Points on a hilly landscape, in no order, each with its height.
From any point a ball rolls to the lowest of the 6 points nearest to it. It stops when none of these is lower. Distance is the straight distance between rows; heights are no part of it.
mezub (h 37.0): [145 141 174 162 109 129 125 149 115 130 108 152 128 106 127 110 135 113
 145 151 104 128 142 120 132 145 139]
bov (h 32.2): [151 112 164 163 119 128 138 104 208 112  99  91 146 117 131 194 131 141
 126 121 161 123 138 161  69 127 115]
rame (h 34.0): [105 123 104  99 140 104 121  68 158  99 152  94 133 177 105 134 161 173
 130 139 195 106 106 113 107 112 106]
besi (h 79.9): [107 110 119 119 131 126 117 147  78 135 142 139 129 150 130 131 123 139
 173 117 106 112 108 138 141 130 141]
kezom (h 41.8): [108 143  87  98 166 126 114 129  42 126 173 128 129 176 133 150 113 142
 161  92  87 133 114 110 177 135 147]
zibe (h 36.2): [110 106 126 128  91 114 115 137 196 120  83 160 135  91 119 115 174 156
 150 137 180 123 159 152 104  99  65]
gavo (h 16.6): [124 109 142 124 129 123 104 136 104 109 152  81 148 131 119 174  77 125
 146  90 103 115 116 123 142 135 145]
mer (h 24.9): [ 74  96  55  42 172 102 138  91 116 118 139 134 133 186 115  48 150 176
 142 148 175 116 102 128 163 107  94]
Vak (h 33.0): [118 141 137 146 128 108 155 153  63 141 133 144 142 125 135 133 113  98
 130 124  62 134 142  96 130 156 155]
zetog (h 19.5): [181 146 169 154  97 152 119 160 176 153  95 170 125  79 129  68 143  99
  90 145 115 149 174 129 116 122 144]
neta (h 23.2): [ 71 113  62  37 177 111 120  59 120  80 139 135 134 192 118  62 185 173
 134 158 204  97 102 120 136 116  79]
Babef (h 30.1): [133 115 159 167 100 132 120 132 172 114 109  81 159 115 131 215  96 123
 120 108 141 124 128 148 103 153 126]
mazi (h 29.2): [134 124 174 160 117 138 134 153 142  97 114  98 143 104 172 162 101 104
 122 100  91 100 142 117 131 161 140]
zasob (h 30.4): [153 124 174 179 112 139 130 150 176 110  95  80 133  84 154 170 102 104
 105 105 123 114 128 126 130 168 151]
penof (h 19.4): [ 92 117  73  56 161 116 122  99  77 120 167 117 109 192 114  90 112 163
 143 135 156 129  92 136 161 119 102]
fanib (h 33.4): [116 116 163 160 120 141 134 143 134 117 110  94 150 114 123 175  96 112
 116 111 122 118 124 132 114 163 141]
Bis (h 31.1): [156 157 136 138 114 118 162 192  97 182 118 159  98  86 144 102  89  92
  75 154  81 154 151 109 120 129 172]
Rel (h 21.8): [156 119 164 162 122 150 127 152 194 115  74 101 152  73 141 168 121 127
 126 126 137 117 148 150 108 154 117]
Gaz (h 14.6): [189 131 173 187 101 134 129 114 248 127  71  76 137  57 155 161 105  91
  74 103 146 134 143 148  86 160 104]
kono (h 42.2): [ 99 115 125 108 115 132 119 125 123 129 105 175 143 121 121  89 166 159
 161 139 138 120 131 169 146  88 104]
rorem (h 31.4): [193 166 147 171 113 125 170 155 147 205 114 147  81  55 150 137  94  64
  47 146  71 166 164 107  96 145 199]
Sed (h 21.0): [155 123 183 179 117 132 126 129 216 110  70  76 155  97 128 194 110 110
 102  98 167 124 147 141  90 155 105]
tolev (h 29.7): [178 151 170 161 101 133 133 166 158 148 114 157 123  79 137 114 149 102
 102 154 129 122 159 118 131 146 150]
libu (h 29.8): [192 149 133 185 102 135 162 158 130 190 119 142  68  73 146 157  87  64
  48 132  61 159 186 110 106 139 189]
zek (h 55.0): [127 151 128 153 163 119 146 131  62 102 159 106 135 151 142 193 100 108
 148  65  85 130 118 109 164 126 177]
mivu (h 15.6): [184 176 170 151 115 152 124 149 192 155  92 190 108  39 133  71 153 101
  83 135 131 148 178 131  96 121 136]
gobes (h 24.6): [121 128 102 101 152 100 142  86 103  97 169  69 138 181 104 165 119 160
 122 122 148 116  77 115 118 134 107]
biba (h 28.3): [180 165 164 147 118 131 135 159 141 178 105 167 113  68 135  73 130  95
  68 162  97 164 175 110 110 126 162]
rusa (h 17.7): [149 123 156 147  95 154 115 151 198 112  88 123 124  67 142 128 158 105
 132 139 148 125 168 145  98 125  79]
tizu (h 53.4): [ 95 126 126 110 128 131 127 116 168 138 116 120 131 134 103 152 152 148
 149 130 182 131 139 150 113  90 104]
vibef (h 46.3): [ 88 139 122 120 135 137 126 138  32 161 145 200 134 147 120  83 119 131
 143 125  75 136 131 128 142 133 124]
Duf (h 41.3): [113 134 112 125 137 103 122  85 169  77 137  80 127 150 102 163 143 165
 130 134 169 120  95 127  96 115 125]
taz (h 61.6): [118 118 118 126 121 144 122 141  68 137 137 172 139 153 130 105 141 132
 174 123 103 124 123 145 152 136 138]
difuv (h 15.2): [170 136 168 160 100 158 110 142 209 121  85 137 126  80 150 128 130  99
 111 132 142 128 142 140 114 134 116]
Zogut (h 33.3): [115 108 100  83 148 109 110  98 114 135 167 121 137 162 101 126 118 162
 146 125 161 114  97 149 151 104 117]
seva (h 27.7): [ 66 122  78  67 180 117 127  54 140  96 133 120 141 172 116  95 185 171
 136 174 188 119 121 106 107 103  84]
kape (h 9.0): [187 143 191 174 115 144 115 143 218 127  78  96 127  53 160 135 126  79
 107 104 147 120 154 129  83 157 116]
navu (h 60.7): [130 131 143 137 125 142 114 159 103 139 124 168 143 122 137  91 130 136
 149 149 116 120 138 135 152 139 131]
fiva (h 84.0): [106  96 131 131 112 126 109 136 144 119 119 139 133 112 122 134 128 133
 169 112 146 129 114 154 131 119 128]
tud (h 63.0): [106 123 107 109 165 128 122 138  35 156 165 174 124 172 123 117 126 132
 155 108  74 151 117 129 149 133 144]
mupu (h 68.5): [105 124 120 123 149 131 130 141  55 126 164 146 136 151 135 156 109 119
 171  84  85 133 125 114 148 136 157]
Nubus (h 18.4): [ 91 103  71  83 148 117 136 111  70 129 179  86 126 210 124 142 112 154
 131 121 139 142 111 130 153 131 112]
sazig (h 12.1): [187 160 184 160  86 160 120 138 222 137  79 134 101  50 155  89 150  93
  94 141 131 127 153 137  93 134 114]
zolu (h 38.8): [117 129 149 129 134 137 125 179  58 168 124 192 147  95 133  82 120 112
 112 155  71 155 151 102 137 138 134]
Karov (h 31.5): [ 75 120  81  82 163 115 136  44 152  83 144  93 129 188 121 122 175 175
 131 166 185  89  88  95 119 122  97]
pudi (h 65.0): [111 119 114 130  98 134 105 137 116 130 112 184 148 115 119  94 147 137
 168 128 120 121 137 152 158 124 118]
dor (h 30.0): [ 91 125  79  79 142 100 119 120  70 125 167 136 117 174 114 121 117 140
 150 111 115 119  96 145 158 135 122]
nedes (h 24.5): [ 86 103 107  97 130 115 152  84 162 106 111 159 141 128  97 109 166 157
 153 141 194 129 123 144 110  69  80]
Vabuf (h 65.1): [108 112 114 117 145 118 111 105 154 140 133 104 148 130 102 141 133 155
 129 126 175 123 114 146 115  96 122]
vum (h 69.2): [127 121 140 135 110 146 125 137 154 137 100 136 147 114 125 126 133 124
 143 136 124 127 118 156 156 119 131]
Giga (h 16.3): [ 75 120  69  58 177 116 131  79 122 117 149 151 129 170 123  60 150 162
 127 153 184 117 103 126 148  87  89]
gubo (h 57.1): [105  98 108 112 127 113 119 118 142 131 126 142 124 145 109 136 145 162
 160 127 155 130 114 151 130 103 107]
vof (h 29.3): [182 154 159 182 114 125 159 161 130 159 115 123  92  88 145 140  93  71
  77 128  76 158 155  89 118 150 184]
vege (h 14.7): [ 99 118  74  74 174 128 126 128   6 128 199 161 104 213 144 118 104 149
 165 104  91 135 106 123 173 128 119]
Zinit (h 30.5): [ 92 117  73  89 153 103 127  63 110  86 161  76 133 200 109 132 150 163
 121 164 182  97  62 109 135 132 104]
gebu (h 46.8): [138 114 149 136 107 140 117 139 184 131  89 169 128  86 132 110 178 145
 147 149 152 134 149 150 142 114  96]
dase (h 28.8): [ 86  96 124 114  96 113 120 116 173 120  91 169 133 101 113  98 168 158
 157 140 179 114 153 139 127  82  78]
pud (h 35.6): [ 96 122  95 102 116 127 120 121 115 124 134 173 136 145 105  91 145 146
 167 127 157 126 109 165 151  94 114]
Dipo (h 21.4): [ 72 108  76  63 155 113 121  92 136 120 126 155 129 155  99  75 161 174
 160 144 167 135 115 154 130  69 100]
karo (h 13.6): [181 146 189 164  97 157 112 145 222 118  75 158 106  63 138  85 171 114
 105 123 154 132 170 133 105 119  94]
Rar (h 27.4): [ 90 110  80  69 153 102 127  73 133 105 168 105 131 183 111  93 164 153
 123 158 181 122  93 117 127 119 101]
Mafes (h 30.2): [ 95 112  68 114 157 117 146  55 119  70 159  63 126 214 119 155 134 180
 136 152 167 102  55 100 133 163 117]
pepo (h 35.1): [143 123 141 155 105 147 122 151 154 136 107 123 142  93 128 137 143 124
 140 142 130 120 147 139 113 140 115]
Mivik (h 61.9): [186 150 191 206 102 142 162 141 195 104  82  81 105  87 160 155  83  72
  84 107 100 130 159 131  93 165 145]
sim (h 36.1): [194 170 163 180 108 140 135 159 167 156  94 146 103  61 143 109 113  80
  84 148  91 154 154 124 101 133 170]
nipuf (h 28.5): [167 147 155 165 108 135 146 163 127 157 111 143 113  95 139 109 130  91
 113 154  81 135 161 108 118 161 171]
relaz (h 51.1): [129 127 110 140 120 112 115  94 151 113 161  68 140 145 101 172 114 154
 129 115 145 118 104 150  87 119 135]
vil (h 29.5): [168 160 143 158 123 141 149 171 120 175 113 144  92  72 143 117  98  78
  84 145  82 143 170 101  91 142 183]
funil (h 29.6): [156 155 141 180 131 123 173 169  88 139 121 120 113 126 144 167 109  71
  94 128  58 137 155  79 122 148 189]
guf (h 73.5): [104 125 117 114 116 139 109 135 115 133 134 137 129 144 103 125 130 148
 166 116 130 109 116 147 151 119 124]
kotuz (h 53.3): [114 123 137 136 123 141 118 129 129 138 133  98 148 124 127 169 108 135
 152 108 151 122 110 148 120 124 145]
Boge (h 51.0): [112 138 116 130 122 143 122 142  74 120 149 111 129 145 131 155  98 108
 147  95 101 127 114 115 144 135 171]
lok (h 40.9): [113 123 120 120 133 109 126 112 115 120 139 101 146 154 122 175  99 134
 138 111 136 123 107 133 128 115 122]
koma (h 55.7): [107 137 122 147 131 137 123 155  60 135 151 151 111 152 133 142 124 118
 149 122  77 140 129 115 146 144 169]
Saf (h 50.3): [131 114 129 122 122 140 120 152  76 132 134 205 145 148 119  71 159 124
 161 136 102 132 117 143 148 130 128]
geg (h 20.8): [105  93  84  73 154  97 156 107  74 105 181  59 134 198 121 171  92 160
 121 112 140 134  73 113 157 146 110]
tudu (h 42.4): [119 143 142 144 109 135 115 170 102 141 124 182 147  99 133  94 138 104
 128 158  93 138 137 123 131 145 136]
Nusur (h 55.1): [146 116 162 134 109 146 120 154 126 121 115 183 142 105 138  82 161 133
 134 152 110 130 148 125 133 126 121]
ror (h 28.4): [ 83 122  87  58 161 124 117  92 102 132 161 157 114 175 118  58 124 179
 155 130 142 131  96 140 168 108 101]
Pafiv (h 32.3): [198 158 146 200 118 110 194 145 148 132 118 119  79  65 149 174  61  56
  50 127  65 170 189 101  99 147 190]
Tafek (h 37.8): [116 112 110 118 146 120 120 129  69 106 165  79 148 166 129 184 100 119
 151  84 117 127 126 113 145 122 154]
Dud (h 35.9): [168 183 167 145 111 137 152 151 129 224  88 179  91  52 124  96 103  85
  61 136  92 176 160 124 115 109 167]
kenu (h 11.0): [191 135 199 161 118 157 112 140 252 131  82 112 105  41 159 140 144 108
  83  96 153 128 168 144  98 144  90]
Mog (h 62.5): [125 129 107 135 172 123 131 134  35 114 175 119 117 156 138 183 104 107
 153  80  75 140 112 102 166 134 159]
pelip (h 65.6): [125 127 114 130 136 125 122 127  84 120 158 118 131 152 127 148 114 127
 174 115 107 121 122 131 145 136 133]
seras (h 31.7): [ 93 124 100 104 131 107 126  75 148 125 143 110 138 156 100 132 140 156
 128 161 187 127  89 137 105  95 114]
finu (h 13.4): [188 162 176 165 103 140 138 149 212 142  84 166 108  41 131  71 162  95
 100 133 127 159 181 126  84 132 118]
surap (h 32.4): [145 145 138 148 123 121 135 190  69 150 119 146 126 111 129 109 130  97
  96 154  62 135 150  90 122 144 168]
Zukab (h 27.5): [157 141 171 168 111 142 141 153 149 126  97 115 123 116 164 133 103  95
 112 145  83 124 138 111 124 150 153]
bepi (h 35.0): [102 108 100  92 130 137 103 125  55 147 151 189 125 180 112  77 126 158
 159 127  99 113 113 154 155 127 137]
zugib (h 30.9): [116 134 107 140 144 104 135  57 167  77 154  57 136 174  96 154 144 179
 130 144 171  93  72 118 103 111 108]
zutak (h 26.3): [123 120  82  94 150 113 126 104  48 112 204  73 141 191 135 187  88 144
 153  73 113 146 106 112 180 112 130]
Burir (h 28.7): [109 122  95  93 147  93 124  68 136  78 155  60 143 196 117 128 145 180
 118 155 177 111  80 112 121 117 105]
Ledaz (h 23.9): [151 120 149 146  86 158 106 147 199 120  88 156 132  78 147 105 171 127
 119 131 164 139 173 133 112 100  94]
Gab (h 30.3): [135 139 152 157 112 135 116 150 126 142 111 121 133 118 142 149 119 102
 123 117 102 114 127 125 134 142 124]
Lasa (h 30.7): [170 159 157 133 115 132 126 171  93 175 117 155 126  99 126 105 136 104
  74 154  78 148 153 102 126 131 156]
pil (h 23.0): [172 142 172 170 110 152 122 176 183 141  93 124 131  91 175 126 142  90
 118 136 112 113 147 132 129 154 130]
detok (h 61.2): [120  99 150 127 118 136 116 105 194 111 103 107 127 105 108 166 156 145
 131 133 176 106 126 153  92 102 104]
ziz (h 38.1): [106 114 111 106 139 105 114 106  78 124 174  90 123 164 111 169  90 123
 154  95 137 134  98 130 155 139 136]
duz (h 17.0): [101 113  70  63 176 122 132 122  36 126 196 125 110 225 132 110 102 153
 138 119 125 139 103 127 175 126 108]
neges (h 22.5): [ 76 119  89  77 134 119 118 106 144 126 143 122 129 164  99  95 142 163
 139 148 187 124 110 127 140  93  95]
kupup (h 18.5): [122 105  70  75 169 122 135 138  37 127 194 109 124 210 138 136  95 143
 155 105 102 138  96 127 190 135 126]
Zazim (h 22.9): [ 97 121  92  64 151 131 128 104  64 141 171 159 111 189 113  99 128 160
 163 108 114 129  95 143 178 129 144]
Rak (h 38.4): [130 120 138 146 102 139 116 149 176 140  90 116 137  91 142 142 150 126
 135 125 147 105 147 152 122 149 107]
pagez (h 48.3): [126 120 140 144 114 127 128  84 186  91 123  80 154 132 113 189 135 167
 120 121 182 112 113 137  82 118 125]
kefu (h 32.8): [130 138 147 167 132 135 146 157  79 131 142 121 140 118 144 170 100 100
 132 116  95 114 144  90 138 147 156]

Where does a ball stop that starts at each point below?
koma -> kape
Nusur -> kape
Duf -> vege
navu -> kape
Pafiv -> kape
kono -> Giga

Call two points neighbours if one is among the 6 nearest of the other. Go from one point of each pair to the other, from neighbour to neighbour, staying as low as possible. Name the highest point that can't be avoided.
vege / kape -> zibe
vege / Giga -> mer
gavo / kape -> fanib
